A landscape with many valleys, sampled at points; each row gives a point and its height.
From any point a ball rolls to the lowest of the 6 points nearest to it. It stops when none of these is lower. Distance is the straight distance between rows; heights are no part of it.
<1040>: [-32  45 -15   8 -30 -26   5  31   6 -20  -2  -5   9  16  -3 -30   7  43
  31 -28  37 -56 -30]  (h 551)
<480>: [ 24   5   7 -24   2  -9 -20   1 -34   7 -30 -37  27 -15  -1 -11  -4  20
 -50  22 -18   1   3]  (h 427)
<801>: [ -3 -42  20 -24  12  16   9  -1  31 -13  10   7  -3  42   4   6 -19   1
 -23   9  -8  18   6]  (h 462)
<587>: [ 51  51 -45 -31  32 -28  -8  22 -51  60 -43 -96  29 -12 -36 -38 -32  16
 -22  62  12  25  16]  (h 163)
<1026>: [-35  26   6  13 -20   6  11  52 -14 -50  22  14   6   5   7 -37   8  -2
  58 -33  18 -61  -8]  (h 517)
<1292>: [-13   6  14  35 -19  30 -11  34   5 -72   6  52  10  19  25 -34  18 -46
  79 -75  25  -3 -32]  (h 581)
<1265>: [ 10  44 -16 -21  10  24 -12  26 -42  17 -49 -47 -18 -44 -13 -56  12  14
 -17  -3  13 -12   9]  (h 412)
<435>: [ 19  69 -24  28  14  -6 -18  24 -45  37 -37 -49  45 -54 -25 -47 -45  72
  10   2  13  17 -11]  (h 575)
<2079>: [ -6 -11  11  -6   7  -7 -38 -27 -30  68 -28 -12  27 -35   8  17   5   7
 -37  35 -16  26  23]  (h 390)
<1229>: [-28 -41  11  27  -2  -2  12   8  35 -53   9  74 -15  16  26  26  41 -62
  10 -59  -4  -9   1]  (h 418)
<1174>: [ -5 -68  25 -15  26 -22  43 -69  76  26  43  57 -49   3  66  88   7 -67
   3 -10 -39  21  14]  (h 513)
<220>: [ -26  -19  -14   11  -30   39   14   23   39  -66    0   36    3   14
   -7  -35   10  -41   99 -110   33  -43  -32]  (h 593)
<1390>: [  2 -19  13 -16  17  19  -2 -26 -18  49   1  24 -16 -41  22  26   0   2
 -46  35 -15  42  28]  (h 264)
<2125>: [ 13  19  -9  -1  -6   2  -8  -2 -20 -31   3  -4 -28   6 -30   0   1  30
  46   0   7  -4 -28]  (h 507)
<1123>: [ 12  47 -30  19  38 -14 -32  10 -34  19 -36 -47  26 -45  -3 -48 -29  58
 -10   0  17  27  -7]  (h 458)
<1769>: [ -2 -40  10   2  13   0  13 -37  46 -22  58  51 -18   2  22  71  30 -30
 -14   4 -29 -16   2]  (h 487)
<1275>: [  1 -67 -17  -1  -3 -11  62 -73   6   6  28  21 -26  27  21  58  15 -24
 -37   7 -32  21 -11]  (h 410)
<1108>: [-52 -11  23   7 -11 -13  18   8  40 -28  -1  19 -35  -2  -7  36   9 -18
  -5 -14  19 -23  31]  (h 340)
<2020>: [-44  28  -2  39 -47  10 -32  55 -18 -12 -14 -27  23   0 -28 -83 -20  59
  59 -46  54 -22 -21]  (h 615)
<997>: [-21  47   5  33 -27   9 -22  50   7 -32  -5 -18  26  -1 -48 -71 -21  82
  76 -28  43 -21 -12]  (h 605)
<723>: [  9  40 -22  20 -14  22 -41  35  18  -9   9 -16  16  28 -23 -70  -8  50
  26 -16  31 -23 -15]  (h 594)
<1103>: [ 26 -20  37 -30  21  18  -5 -29 -32  15  -1  18  -3  -4  15 -17 -12   1
 -45  38 -13  15  21]  (h 532)
<259>: [ 61  35 -11 -12  24 -35  14 -24 -31  56 -33 -51   4 -28 -30  12 -18  -2
 -49  73 -23  59  17]  (h 419)
<525>: [ 13 -62  -2   3   1   2  18 -46  12  16  38  20 -33  26  23  36  21  -4
 -65  16  -4  19  -4]  (h 323)
<15>: [-20 -28   6 -34  -2 -15  31 -40  52 -29  35  20 -17  30  25  57  37 -19
 -15  13 -12 -19  -5]  (h 520)
<867>: [ 47  50 -21 -23  46 -32   7  17 -30  38 -31 -78  23 -10 -19 -14 -25  19
 -26  82  -7  44  23]  (h 339)
<973>: [ -5 -45  23  22   9  -5   8 -29  43  -2  81  64 -25  -3  44  84  12 -45
  -5   1 -22 -22  18]  (h 414)
<1021>: [-14 -44  -6 -25 -12  -2  15 -44  45  -5  28   4   7  25   2  35   3  -4
 -19  17  -5  -2  11]  (h 422)
<736>: [ 22  29 -24 -32  15  -7  -9  46 -30   2 -42 -40  31 -32   4 -17   2  13
 -57  13  -4   9   0]  (h 449)
<433>: [-45 -27  20 -12 -20 -26   3   4  46 -14  21  13 -13   2  38  30  10 -11
   8 -13   7 -14  18]  (h 292)
<543>: [ 29  53 -25  -9  49 -14  -8  22 -35  47 -51 -59  29  -5  -4 -54 -36  28
  -9  56  11  44  11]  (h 305)
<429>: [  2  38 -47   8  11 -10 -17  24 -34  30 -52 -46  23 -32   1 -42 -13  21
 -34  -2   0   7   7]  (h 457)
<1657>: [ 16  17  -7 -14  -1  -2  -6  26 -26  17 -54 -49   8 -24  -2 -15 -14  20
 -45   8 -19 -15  10]  (h 402)
<7>: [ 51  30 -18 -36  26 -33  21   4 -40  90 -45 -70   2  -8 -40  20 -21   5
 -69  69 -10  47  30]  (h 444)
<743>: [-43  45 -18  40 -56  -2  16  41   7 -51  -3  -3   5   4  -5 -49  15   6
  49 -29  64 -47 -31]  (h 601)
<1348>: [ 40 -45  28 -24  25 -29  11 -23  13  45  28  36 -18   8  75  42  -4 -18
 -81  29 -72  32   5]  (h 315)
<1422>: [-10 -67   6   3  30  -1  16 -51  74   9  58  55 -48   2  51  61  19 -61
  15 -10 -35  21  35]  (h 472)
<1668>: [-25  28  -6   0 -27  -4 -18  24  -1 -23   3  -6   0  26 -12 -34   2  37
  36 -11  18 -40 -39]  (h 531)
<1442>: [  4 -30  -2 -30   5 -18 -20 -53  -3  68 -27 -13  16 -33  13  42  -9  -5
 -35  36 -41  71  27]  (h 265)
<1298>: [-33 -42  26  29   5  -5 -11 -24  51 -19  54  74  19   4  33  63  20 -36
  -7  -5 -19  -6  19]  (h 276)
<1743>: [  5 -11  -6 -20  -2  31  -7 -27   0  29   0  16 -20   3  10   7  -2 -23
 -42  48  -5  16  14]  (h 341)
<1549>: [ 25  25 -30  10  -3   3 -46  12   1 -15 -11  -9  -1  14 -33 -29   2  42
  21  10   5 -23 -15]  (h 523)
<166>: [-58 -17  18  15 -38  51 -10  55  37 -26  33  63 -61 -14 -25  -6   6 -47
 108 -84  54 -74 -23]  (h 724)
<2026>: [ 17  67  16  -3 -20  47 -11  24 -36  12  -6 -59  64 -25 -36 -84  -5  23
  24 -19  20 -20  -6]  (h 494)
<2074>: [-18 -58  11  38 -10  21 -20   5  16 -62   0  67 -41  20  21  30  33 -55
  28 -41  21 -17   7]  (h 416)
<1363>: [ 29 -25 -32 -44  25 -34  -9 -43  14  78   5   3  23  13  25  27  14 -26
 -69  57 -54  69  36]  (h 580)
<1725>: [ 33  19   5  -7  -1  15  21   2 -15  -8 -42 -13 -37   0 -33 -17  -7   3
   4  -8  -9  33 -15]  (h 468)
<1369>: [  0 -35   9 -19   1 -12  -8 -22  22  60  -8  15 -27 -17  53  39   6   8
 -56  36 -20  40  36]  (h 199)
<2159>: [-25 -71  30  23 -18  13   7  16  35 -20  53  92  -5  42  19  59  29 -69
 -17 -48 -29  -6  18]  (h 519)
<629>: [-39 -11  -6   5  -2  33 -22  17  11 -74   7  44  -2  39  26 -19   8 -48
  59 -76  29 -29 -18]  (h 522)
<1694>: [ 21 -23  32  -9   3  10  17 -15   1 -16   2   2   4  33   3 -12 -22   2
 -27  15  -3  13  10]  (h 568)
<764>: [ 24 -15  23   5  10  -4  18 -21   5  -8  -6  -4  -9  38 -12 -16 -13  17
  -7  -2  -5  31  -8]  (h 474)
<852>: [  1 -34   3  -8   0  11  -7 -56   7  15  25  23 -23  44  -3  12  11  -5
 -57  31  -3  25   0]  (h 317)
<17>: [  5 -43   0 -18   0   3   2 -48  21  23  43   3   5  28  -1  42  22 -18
 -11  33  -2 -14  -1]  (h 363)
<2066>: [ -8 -38  22  -2   0 -19   7  -9   7   0 -15  -6 -16  24 -17  16 -17  33
  38  -5  -1  -1  -6]  (h 371)
<1701>: [-20 -26   2  -5   0  -4   6 -16  24  -8   4   3 -14  47  -5   0 -17   3
  -9 -13  12  -3  -6]  (h 356)
<441>: [ 11  40 -25  16   0  12 -59  34  10 -30  -5 -15   3  12 -27 -36  -6  55
  47 -16  23 -41 -24]  (h 567)
<1139>: [-32 -65 -16  14 -15  33 -10  12  11 -63  23  72  -9  19   8  25  44 -54
  39 -30  22 -24 -25]  (h 492)
<205>: [-16  33  16  27 -29  30  35  45  16 -68 -10  42   9  12  -8 -37  21 -19
  72 -78  32 -26 -15]  (h 542)
<925>: [-29  39 -12  23 -51   7  -5  49  -1 -33 -23 -22 -15   4 -12 -65  -1  40
  48 -38  41 -49  -6]  (h 627)
<1131>: [ 50  17 -37  -6  48 -46 -21  -1 -25  17  -8 -25  31 -20 -25 -17   7  19
 -27  71 -17  37  11]  (h 401)
<1997>: [ 52  27 -34 -27  39 -24  15  -1 -56  72 -37 -86   4  -4 -47   4 -37  15
 -60  82 -15  16  25]  (h 424)
<1717>: [ 18 -28  -2 -35   0 -21 -17 -28 -22  64  -3 -10  26 -32   2  48 -24  28
 -33  46 -35  43  36]  (h 354)
<619>: [ 53  47 -25 -28  37 -18  -2  11 -47  64 -42 -78   3  -5 -30  -2 -39   4
 -38  80  -1  12  18]  (h 361)
<192>: [-54 -20   0  10   4  -8   5   3  36 -28   8  26 -36   3  20  29   4  -8
  28 -15  25 -20  29]  (h 325)
<549>: [-32  -9  18   9  -3   8   6  10 -11 -42  35  28  -1 -11  17  -1  -4  -1
  64 -26   8 -58   6]  (h 420)
<1087>: [ 31  -8  -9 -28  25 -34 -33 -12 -45  35 -10 -40  45 -33 -19  21  -7  23
 -20  39 -13  48  17]  (h 274)
<321>: [-38 -64  10  40 -21   5 -11  22  35 -50  50  77  -9  24  32  49   9 -50
 -14 -34 -19   2   1]  (h 488)
<649>: [-19 -41  15  -5  18 -11   8 -25  10  -3   8  -5  -6  33 -18  -7  -5  12
   7 -13  -4  26   0]  (h 358)
<657>: [ -4  73  12  34 -37  14 -21  39  -9 -29 -58 -19  25  -8 -59 -64 -23  67
  64 -35  43 -13  -5]  (h 595)
<872>: [-27   3  -4   0 -10 -10 -13   7  -6 -26   8   6  -2   2 -23   2   1  51
  43 -26   1 -28 -13]  (h 445)
<1164>: [ 34  58 -18  28 -32  12  -6  64 -41 -31 -55 -94  63 -23 -75 -83 -22  40
   8 -13  34 -16 -34]  (h 582)
<853>: [ 28  60 -12  -4 -13  21 -20  11 -17  -8 -25 -36   9 -13 -31 -76  -1  22
  38   8  23 -28  -8]  (h 482)
<874>: [ 37  -7  -2 -12  17 -36  10 -39   3  77  -9 -30  35 -18  13  18 -22  -2
 -65  79 -59  87   8]  (h 521)
<1277>: [ 26  26 -22  -8  21 -25  21   0 -46 105 -46 -80   0 -16 -19  21 -51  16
 -99  66 -27  39  14]  (h 475)
<506>: [ 31  30  13  11  -5   6  12  10 -12  -1 -22   1 -26  23 -14 -10  -7  39
  11  -7   0  17 -18]  (h 483)
<1234>: [  0 -68  18 -13  19 -16  34 -76  61  37  55  41 -36   9  54  87  21 -50
  -2  -8 -13  28  -2]  (h 505)
<1058>: [-22  37   0  17 -17  -4  11  41 -11 -39  34  -6  14  12   1  -9   3  -4
  48 -33  28 -56 -13]  (h 524)
<1091>: [ 24  45 -40 -15  45 -34 -27  33 -11  35 -28 -56  23 -37   5 -34 -23  26
 -11  47  -3  33  -2]  (h 342)
<1939>: [ -4 -36  13 -11  15  19 -19 -36   0  35   2  29 -37   6  12  20  -3 -13
 -64  36 -10  19   2]  (h 275)
<1467>: [-30 -22 -21  29   6   6  -8  10  26 -59  14  51 -40   1  22  18  12 -45
  18 -29  23 -31  36]  (h 379)
<1742>: [-27  51   2  47 -47  21   4  39   4 -84 -13  44  -6  -7  -6 -45  10 -30
  57 -43  61 -45 -32]  (h 552)
<1678>: [-31  31  -4  29 -26  21 -22  48  17 -16 -20 -14  32  10 -26 -67 -12  64
  48 -35  42 -39 -25]  (h 626)
<636>: [-12  10   3  22 -32  37   1  34  30 -66   6  58   3   3   6 -28  27 -27
  88 -85  37 -30 -34]  (h 550)
<1841>: [ 38  51  -5   0 -16  32 -24  12 -28 -11 -12 -36 -14 -10 -21 -78   8  34
  32   9  30 -30   7]  (h 460)
<171>: [  7 -25  -3   5  18   4  31 -27   0 -16 -18  -7 -18  32 -25  -1 -18   8
  18 -23  -1  15 -26]  (h 479)
<868>: [ 27  86  18  -4 -58  38   5  58 -20 -18 -35 -48  30 -25 -74 -68  14  53
  50 -14  39  -1 -12]  (h 790)
<1172>: [-33 -16  -2  30  10  25 -16  12  -6 -70  20  37   0 -17  30  -8  -2 -39
  40 -29  25 -25  11]  (h 394)
<1203>: [-42 -46  15 -13  -2 -22  13 -14  32 -21   3   2 -11   4   8  18  -7   4
  21 -18   4 -18  21]  (h 324)
<1209>: [-48 -11  12  24  -1   7 -12   6  -9 -47  22  38 -21 -12   8  11  -8 -19
  39 -22  12  -8  34]  (h 351)
<76>: [ 13 -10  51 -23  10  12   7 -24 -26   4 -16   3   8  22   3   4  -9   3
 -47  28 -15  27  15]  (h 589)
<1417>: [ -9 -58  13 -11 -12 -15  33 -77  31   9  36  32 -24   0  25  78  23 -30
 -18   0 -11  20   0]  (h 490)
<505>: [-13 -50  11 -14  -5 -28  57 -62  43  18  38  48 -27  11  37  89  35 -35
  -2 -13 -21  20   9]  (h 525)
<1676>: [ 12  90   0   4 -34  21  -5  41 -40  -4 -52 -60  69 -24 -57 -87  14  43
  26 -36  38  -6 -11]  (h 710)
<1060>: [  3 -23  11 -31   2  14 -24 -31 -16  54  -7   1  -3 -25  31  39   2   6
 -51  44 -28  30  40]  (h 279)
<1430>: [ 28  13 -11 -11  20 -43   0 -30 -31  38 -24 -24  11 -28 -24  18 -16   9
 -34  63 -34  89  11]  (h 447)
<371>: [  9  64  10  26 -23  21  -7  30  13 -10 -24 -24   5   1 -33 -87 -14  43
  55 -14  10 -13  -5]  (h 546)
<170>: [ 36  45 -40 -30  45 -38 -20  28 -26  22 -23 -56  24 -21 -28 -23 -16  13
 -26  76 -13  39  22]  (h 337)
<1404>: [ -1 -38  13  -3   6  22   3 -39  -3   6  17  25 -33  27  27  28   0 -13
 -58  36   0  14 -13]  (h 300)
<1273>: [-22 -33  11  -9  -6 -19  -1  -5  47 -44  39  40  15  12  14  56  30 -24
 -15  12 -11 -19   3]  (h 562)
<424>: [ -2 -47  20  11  11  -6   1 -54  47  15  65  57 -23 -14  49 101  29 -51
   2 -25 -27  -2  16]  (h 451)
<1059>: [ 32  40 -10   0   3  36  -1   3 -34  -5 -30 -12 -27 -31 -21 -36  -1  16
  11  -6  17 -19  -9]  (h 399)
<266>: [-33 -32  14 -13 -12 -25   4 -16  44 -11  20  14  12  24  21  27  14 -13
 -13   9   1  -6   7]  (h 373)
<1080>: [-33 -36  26  26 -16  -9   9   1  44 -30  27  42 -25   2  18  26  -4 -40
 -23 -18  -4 -27  22]  (h 389)
<1752>: [-16 -68  30  15 -30  22  17   5  26 -41  26  64 -18  25   2  52  39 -59
   6 -72 -18  13  -3]  (h 476)
<1727>: [ 18  70 -32  17   0   7  -2  64 -64 -16 -35 -71  77 -58 -57 -81 -26  47
   0   3  26 -16 -34]  (h 543)
<272>: [-49 -21  18   5 -35  36  -2  45  35 -31  24  51 -19  18  -8 -15   5 -39
  93 -96  39 -78 -32]  (h 706)
<1044>: [ 22  67 -19  16  28  -9 -30   4 -57  23 -29 -45  56 -50 -34 -45 -49  57
   4  16  20   5 -12]  (h 547)
<431>: [  0 -55 -17  -1   3  -3   2 -61   6  17  40  14 -33  34   5  43  16  -5
 -56  31   0  19 -22]  (h 321)
<1519>: [ 10  36  -4  11   1   1 -17  14 -23 -21   8  19  -5  22 -31 -15  -1  49
  37 -10  11 -32 -24]  (h 489)
<615>: [-26  10  27  19  -8  12   6  17 -31 -78  25  30  16  13  15 -15   7 -33
  60 -16  29 -41   4]  (h 466)
<1364>: [  7 -43  20  -2   0 -10  -7 -20   6  41  -4  25 -37   0  28  11  -3 -14
 -79  50  -9  25   9]  (h 245)
<1018>: [ -3 -47  -3 -16   6   3   3 -48  16  15  28  23 -29  24   0  29  24 -28
 -32  26 -11  12 -17]  (h 319)
<1297>: [ 19  72 -23  16 -36   6 -14  59 -58 -30 -56 -90  51 -46 -64 -97   1  49
  19 -32  27 -19 -11]  (h 620)
<1844>: [ 17 -18 -18 -27   9 -26 -15 -46  17  75   7 -21  21  -2  26  23  -4   0
 -57  52 -60  77  28]  (h 413)
<1461>: [ -7 -25  18   0  -4 -18  16 -45  50  -8  69  59  -2  -8  25  87  19 -25
   0   5 -23   0  20]  (h 415)
<696>: [-61  -6   5  -7 -42  35  -2  53  64 -35  30  49 -45  25  -8  -2  14 -37
  82 -76  25 -79 -27]  (h 719)
<167>: [ 51   5 -11 -11  35 -18  -1 -47  -2  85   9 -38  10 -12   6   8 -40 -23
 -65  67 -55  72  42]  (h 563)
<476>: [-30   5  21  27   3  31 -23   1   0 -74  18  43   9  25  28 -22   6 -51
  56 -29  24 -29  -3]  (h 454)
<1643>: [ 16  16  11 -13   2  17   1  23 -27  -6 -27  -7 -32 -11  -7 -27   1   6
  -1  -3 -14   2 -12]  (h 404)
<1724>: [ 16  68 -29   3 -17  34 -11  32 -60  -5 -46 -70  73 -31 -65 -77  -9  38
   8   0  24 -14 -25]  (h 545)
<85>: [-48 -32  -7 -22  -4  42  -1  40  51 -56   8  52 -18  35  -1  25  29 -51
  43 -57  31 -70 -20]  (h 576)
<1938>: [-29   6  -2 -10 -11  -1   9  -5  -9 -23  15   5   5  -5   5  19   3  10
  44 -35   6 -35   0]  (h 372)
<751>: [ 32  36 -10 -13   7  19   9  18 -33   3 -55 -24 -16 -23   6 -40  25  12
 -33  -9   3 -14   1]  (h 248)
<535>: [ 24  68 -45   4  28 -17 -30  13 -42  48 -51 -62  32 -40  -9 -49 -48  48
  12   0   7  32  12]  (h 450)
<382>: [ 48  23 -20 -17  31 -49 -25   5 -21  10 -37 -44  38 -28  -8   1 -30  23
 -43  45 -18  25   8]  (h 387)
<1425>: [-25  14  11   0  -1   2 -13  20 -11 -14  34   8  -4  13  10 -12   7  25
  58 -32   0 -58  -9]  (h 452)
<313>: [-54  41  -5  31 -38  -3  14  44   3 -41  -3  12  13  16  14 -29   3   8
  56 -38  30 -54 -14]  (h 540)
<1790>: [ 15 -66  27  -7  28  -7  53 -47  22  53  27  29 -31  13  63  59   2  -8
 -86  28 -59  43 -18]  (h 368)
<544>: [ 28  -8   4   3  -4  -1  15  -3   5 -23 -21   2 -35  12 -20   0  -2  36
  18  -8   1   0 -20]  (h 486)
<98>: [-38 -41  -5 -17   0 -10  15 -19  27  -1   4  15  -3  40  13  35  -2   8
  -4   1  -7  -9  25]  (h 367)
<385>: [-14 -31   9 -11  22 -10  21   8  35 -11  14 -12   0  37 -18  21 -23  15
  28 -21 -11   3   7]  (h 277)
<355>: [ -6 -76   8 -26  46 -27  36 -54  71  25  55  42 -53  13  70  86  33 -69
 -42   7 -34  32  22]  (h 554)
<1919>: [-20  25  -7  42 -40  33  13  36  11 -67  -4  34   0   4  16 -44  10 -11
  73 -60  48 -37 -46]  (h 544)
<41>: [-27  50  11  41 -20  20  15  40   9 -75  -5  44   5  -2  13 -35  19 -23
  62 -62  34 -42 -19]  (h 516)
<836>: [ 18  58 -33  22   7  13 -30  35 -73  23 -22 -56  64 -47 -16 -64 -37  60
   4   0  25   0 -12]  (h 553)
<1837>: [ 12  10   5  16  -4   8   5  -4 -18 -20 -26  16 -16  13 -29  -4 -11  27
  18 -24  -5   5 -16]  (h 518)
<884>: [-26  26 -14   5 -16 -26   3   7 -11 -19  17  -7  -3  32 -13 -20  -4  36
  51 -14  24 -43 -17]  (h 491)
<623>: [ -2  67 -13 -14   1  43 -30   3 -33   4 -18 -62  23 -31 -28 -89  -4  33
  30   9  15 -23  -6]  (h 459)
<1138>: [ 19  22 -41 -10  26 -28 -31  21 -20  -2 -41 -41  40 -26  -2 -20 -33  27
 -48  24 -24  11   8]  (h 428)
<1547>: [-28 -19  11  14  -6 -12   7  -2 -24  -7   2   9  -5  25 -17   6  -3  30
  32 -38   9  -1 -10]  (h 400)
<1625>: [ -1 -30  -4 -21  21 -30  -1 -35  18  58  -6  10  -5 -35  53  30   0  -1
 -47  50 -31  50  33]  (h 117)
<1744>: [ 13 -77  16 -19  14  -8  73 -77  38  36  43  39 -31  22  51  87  15 -66
 -33   9 -42  29   9]  (h 690)
<1015>: [-10 -36   6 -19 -17  -8  18 -45  42 -14  34  13   5  29   3  27  17 -16
 -12  15  -4   2  17]  (h 433)
<706>: [ 16 -27  -2 -37  15 -28  -1 -13  31  78  18  26 -41 -13  55  39   6   7
 -85  49 -34  36  19]  (h 253)
<1794>: [ 58  18 -20 -15  18 -21  17   2 -31  74 -33 -65   4 -28 -30  -3 -27   5
 -68  76 -34  49   4]  (h 429)
<1256>: [ -45  -20    3   22  -46   48   10   34   18  -42    6   37  -19    8
  -26   -8   31  -21   94 -112   34  -56  -38]  (h 652)
<1964>: [-42 -24   9  43  14   4  -2   7  22 -39   9  46 -36  15  23  21  -1 -42
   7 -35  15  -8  29]  (h 352)
<2147>: [ 18  -4  45 -22   7  17 -12 -20 -42  42 -16  -1   1 -26  20  21   8   0
 -41  30 -25  24  29]  (h 431)
<1845>: [-21  -2   8  12 -17  41  -5  34  25 -50 -18  48  13  20  23  -9  33 -44
  89 -89  25 -36 -38]  (h 598)
<1550>: [-33 -21  12   4 -13 -10   9  -7 -46 -28  12  10 -22   3   8  28  -1  15
  39 -37  19 -29   9]  (h 282)
<1365>: [ 20   1  29 -10   0  23   6   9  -6  -1 -43  -7   1   6  11 -11 -16   3
 -35  20 -16  29   3]  (h 465)
<2009>: [ -1 -27  10  -4  -2  -4   8 -13   9  42  12  40 -67 -17  49  24  -8  -4
 -80  27 -33  43  -8]  (h 280)
<1424>: [  7 -17  48 -18  10  14 -15  11 -10   7   3 -13  -9  -3   8  -2 -17  -4
 -46  21 -18  11   5]  (h 512)
<2083>: [-21 -36  15 -11  -9 -16  13 -24  39 -20  26  15   9  24   9  57   8 -16
 -23  15  -2 -26  -8]  (h 467)
<2052>: [-46  19  11  22 -23 -11   7  28 -17 -44  30  16  -1  17  29 -24   4   6
  58 -41  20 -56  -1]  (h 478)
<425>: [-24  31 -12  22 -36   9 -24  48  14 -27  -8 -24  15  24 -25 -63 -15  58
  37  -2  16 -36 -20]  (h 612)
<669>: [-30 -47 -17  -5  12  36 -19   8  31 -68  16  51   1  43  18  10  27 -67
  54 -70  27 -42 -13]  (h 528)
<1751>: [  8  51 -25   4 -12  17 -30   9  15 -10  -5 -11 -13  10 -21 -46   2  36
  38   6  10 -19 -28]  (h 515)
<1765>: [  60   11  -18  -28   25  -36   39   -3  -50  108  -24  -85   42   -6
  -16   42  -27   11 -116   74  -51   41  -11]  (h 508)
<2048>: [ 63  10  30 -32  15 -15  24 -36 -25 102   5 -57  29 -17   0  26 -29 -28
 -90  91 -41  65  28]  (h 592)
<468>: [-46 -45  -4  -4  -9  35  -3  39  27 -65  11  68 -31  46 -19  37  44 -67
  47 -57  30 -74 -30]  (h 564)
<286>: [ 29  23  18  -4 -10   0   6  23 -35  11 -44 -34  -7  -6  -4 -26   2  12
 -33   6 -20   6   3]  (h 378)
<665>: [  2 -76   6 -23  10 -13  58 -75  45  38  46  26 -17   1  48  59  23 -51
 -35  -5 -56  28  -6]  (h 189)
<1504>: [ 15 -88  25   8  44 -14  38 -45  17  38  45  35 -32  22  64  50   7 -49
 -60  17 -53  54 -23]  (h 530)
<894>: [ 20  81  12  -5 -39  33  -2  31 -25 -24 -43 -53  38 -16 -49 -79 -12  56
  48 -10  26 -21 -15]  (h 625)
<1688>: [ 33  -3  -8  -6  45 -35  -7 -44   9  67 -15 -20   8 -38 -30  21 -22   7
 -33  55 -41  84  21]  (h 506)
<1637>: [-35 -77  10  19 -16  33   9  20  35 -57  21  52 -20  25  -7  46  51 -45
  19 -59  17 -31  -8]  (h 527)
<1916>: [-64  26   0  49 -48   5 -23  54 -17 -10 -13 -17  26   6 -42 -68 -10  35
  50 -34  56 -39 -13]  (h 619)
<1247>: [-14 -53  16 -17  24  -2  40 -58  60  26  58  63 -41  -1  71  82  15 -76
  -1  -7 -41  14  27]  (h 480)
<80>: [ 44  12  -8   4  19 -41  37 -18 -12  64 -30 -48  15 -25 -11  12 -42 -16
 -66  85 -35  84  16]  (h 446)
<1251>: [-22 -26  25   9   3 -19  -2  -9  64 -35  68  35  -1   3  28  54  30 -52
 -23 -21  -6 -18  10]  (h 501)
<1046>: [ 17  27  29 -19  11   1   2  15 -30   5 -32  -6  20 -16   2   5   3  10
 -42   2 -42  -8  -3]  (h 426)
<1345>: [ 54  14   1  -9  18 -40  27  -5 -17  98 -18 -76  26 -24 -21  37 -37  -1
 -70  69 -44  49  -1]  (h 461)
<448>: [  3  56 -47  -7  34 -34 -19  31 -27  16 -41 -54  26 -34 -10 -52 -39  24
 -22   3   1  22   0]  (h 369)
<998>: [ 65   8 -15   9  22 -40  17 -18 -27  60 -19 -36  -7 -21 -32  11 -31  -4
 -49  88 -25  67  29]  (h 425)
<1484>: [  1 -24   1 -29  20 -23 -13  -5 -22  71  -4   5  -3 -23  35  45   2  16
 -49  38 -19  30  40]  (h 238)
<1823>: [-32 -27  -8  -7  -8  30  -2  33  29 -68  29  46 -14  47   4  -6  15 -36
  75 -76  42 -48 -33]  (h 600)
<246>: [ 28  -5  38   1  19   5   8   0  -9 -16 -36   3 -14   9 -27 -17  -6  12
 -13  11  -8  18  -7]  (h 484)
<1723>: [ 11  70  13  -7 -21  33 -24  22 -30 -22 -21 -46  28 -10 -42 -70   3  57
  33   0  27 -27 -14]  (h 509)
<60>: [ 41  22 -29  -7  34 -45  -4 -23 -52  47 -17 -44  15 -29 -23  15 -22  16
 -42  84 -41  67  17]  (h 432)
<598>: [ 24 -11 -11 -20  28  -9 -27  -9 -44  35 -23 -15  38 -10  12  28  -3  31
 -22  28 -38  29  16]  (h 411)
<91>: [-39  34  -2  47 -46  -2   5  41   3 -65 -12  21  -6 -10  -6 -39   7 -15
  41 -47  59 -52 -22]  (h 560)
<186>: [-24   2   0   1 -18 -13 -10  26 -20 -39  38   7  -6  19 -14  -5  -7  19
  49 -39  15 -56 -28]  (h 493)
<705>: [ 33 -26  17 -36  11 -33   1 -18  31  76  18  12 -19  -9  64  48  22  -8
 -80  51 -50  32   8]  (h 306)
<320>: [ 26  78 -13   2 -12  16 -27  21 -64  -1 -24 -65  74 -36 -52 -73 -20  42
  -5  -4  17 -10 -14]  (h 529)
<1591>: [-42  10  27  25   8   4  -5  25 -10 -63  22   6  -6 -10  34  -1  -2 -15
  50 -29  23 -39   5]  (h 409)
<721>: [ -3 -54  17   4  11 -13  45 -65  15  33  45  43 -38  31  47  63  32 -28
 -40   8 -54  28 -11]  (h 83)
<1157>: [ 31 -54   9  30   5 -26  28 -34  -2  40  30  33 -28  15  58  41  15 -30
 -77  11 -34  39 -23]  (h 448)
<1043>: [ 52  29 -25 -11  41 -42  -6  -8 -31  32 -14 -54  -7 -24 -34  -7 -33  19
 -47  82  -8  45  25]  (h 393)
<291>: [-33 -56  23  -6  25  -1   4 -64  53  24  63  62 -32  12  55  90  30 -58
   6  -1 -29  26  15]  (h 463)
<540>: [ 35  66  -8 -10 -46  41  -5  25 -38 -16 -45 -85  52 -27 -57 -92 -17  36
  20 -15  23  -6  -4]  (h 631)
<568>: [ 27  38   9 -11 -10  11   2   4  -1 -24 -14  -7 -26  -1 -31 -24   8  36
  19  -1   9 -15 -30]  (h 464)
<1436>: [ 30  -5 -28  -2  19 -29 -25 -47 -23  47 -24 -18  36 -33 -25  25 -15  11
 -31  27 -25  56  26]  (h 417)
<373>: [-63  35 -10  52 -61  13   2  46 -14 -31 -36 -15  15   0 -19 -74  -9  19
  65 -32  79 -61  -9]  (h 640)
<157>: [-19  31  20  31 -17  23  -6  32  -9 -62   1  36  12  -2  27 -25  -1 -22
  38 -40  14 -36 -10]  (h 473)
<442>: [ 34  11 -26 -19  36 -30 -23 -16 -34  23 -13 -35  46 -26 -27  12  -2  19
 -31  47 -18  52  16]  (h 357)
<83>: [-23 -35  -8   3   8  43 -30  -6  -8 -66  24  63 -19  36  -6   8  36 -64
  41 -65  30 -34   7]  (h 485)
<1956>: [ -2 -43  13 -13  12  -6  25 -50  46  -1  75  32 -15 -11  33  92  25 -36
   2   6 -17   1  26]  (h 453)
<2098>: [ 14  46 -25   4 -15  13 -27  12   5 -37  -1   9   5  17 -34 -50   8  57
  53 -10  13 -26 -28]  (h 526)
<2003>: [  50   24  -44  -24   35  -16   -4   -3  -65   66  -22 -100    5   -8
  -32  -10  -22   15  -54   72    5   20   33]  (h 407)
<712>: [-55 -18   9   0 -55  37  -5  52  55 -36 -10  52 -32  27 -11 -12  20 -43
  92 -96  40 -68 -25]  (h 731)
<679>: [  7  53 -13  17  -9  38 -26  20  24 -14 -21 -46  11   1 -30 -68  -2  50
  39  -2  15 -16  -8]  (h 548)
<1745>: [  7 -31  -5 -14   9 -24  23 -55  34  -2  57  35 -15  24  37  65  30  -3
 -20  25  -9   5   6]  (h 477)
<1117>: [-43 -23   1   8  -8  -5   1 -16  57 -16  29  30  -9  12  13  34  17 -34
  -9 -12   1 -28  25]  (h 386)
<289>: [ 12  29 -22  -4   2  34 -12  17 -46  34 -43 -39   2 -42 -14 -56   6  18
   9   4   4 -25   9]  (h 405)

Where does a ball stop that starts at each point below?
<836>: <587>
<1174>: <1298>
<1015>: <1625>
<1292>: <433>
<696>: <433>
<2020>: <751>
<712>: <433>
<679>: <751>
<1916>: <751>
<540>: <751>
<1021>: <1625>
<425>: <1550>
<2098>: <1550>
<1040>: <1550>
<669>: <433>
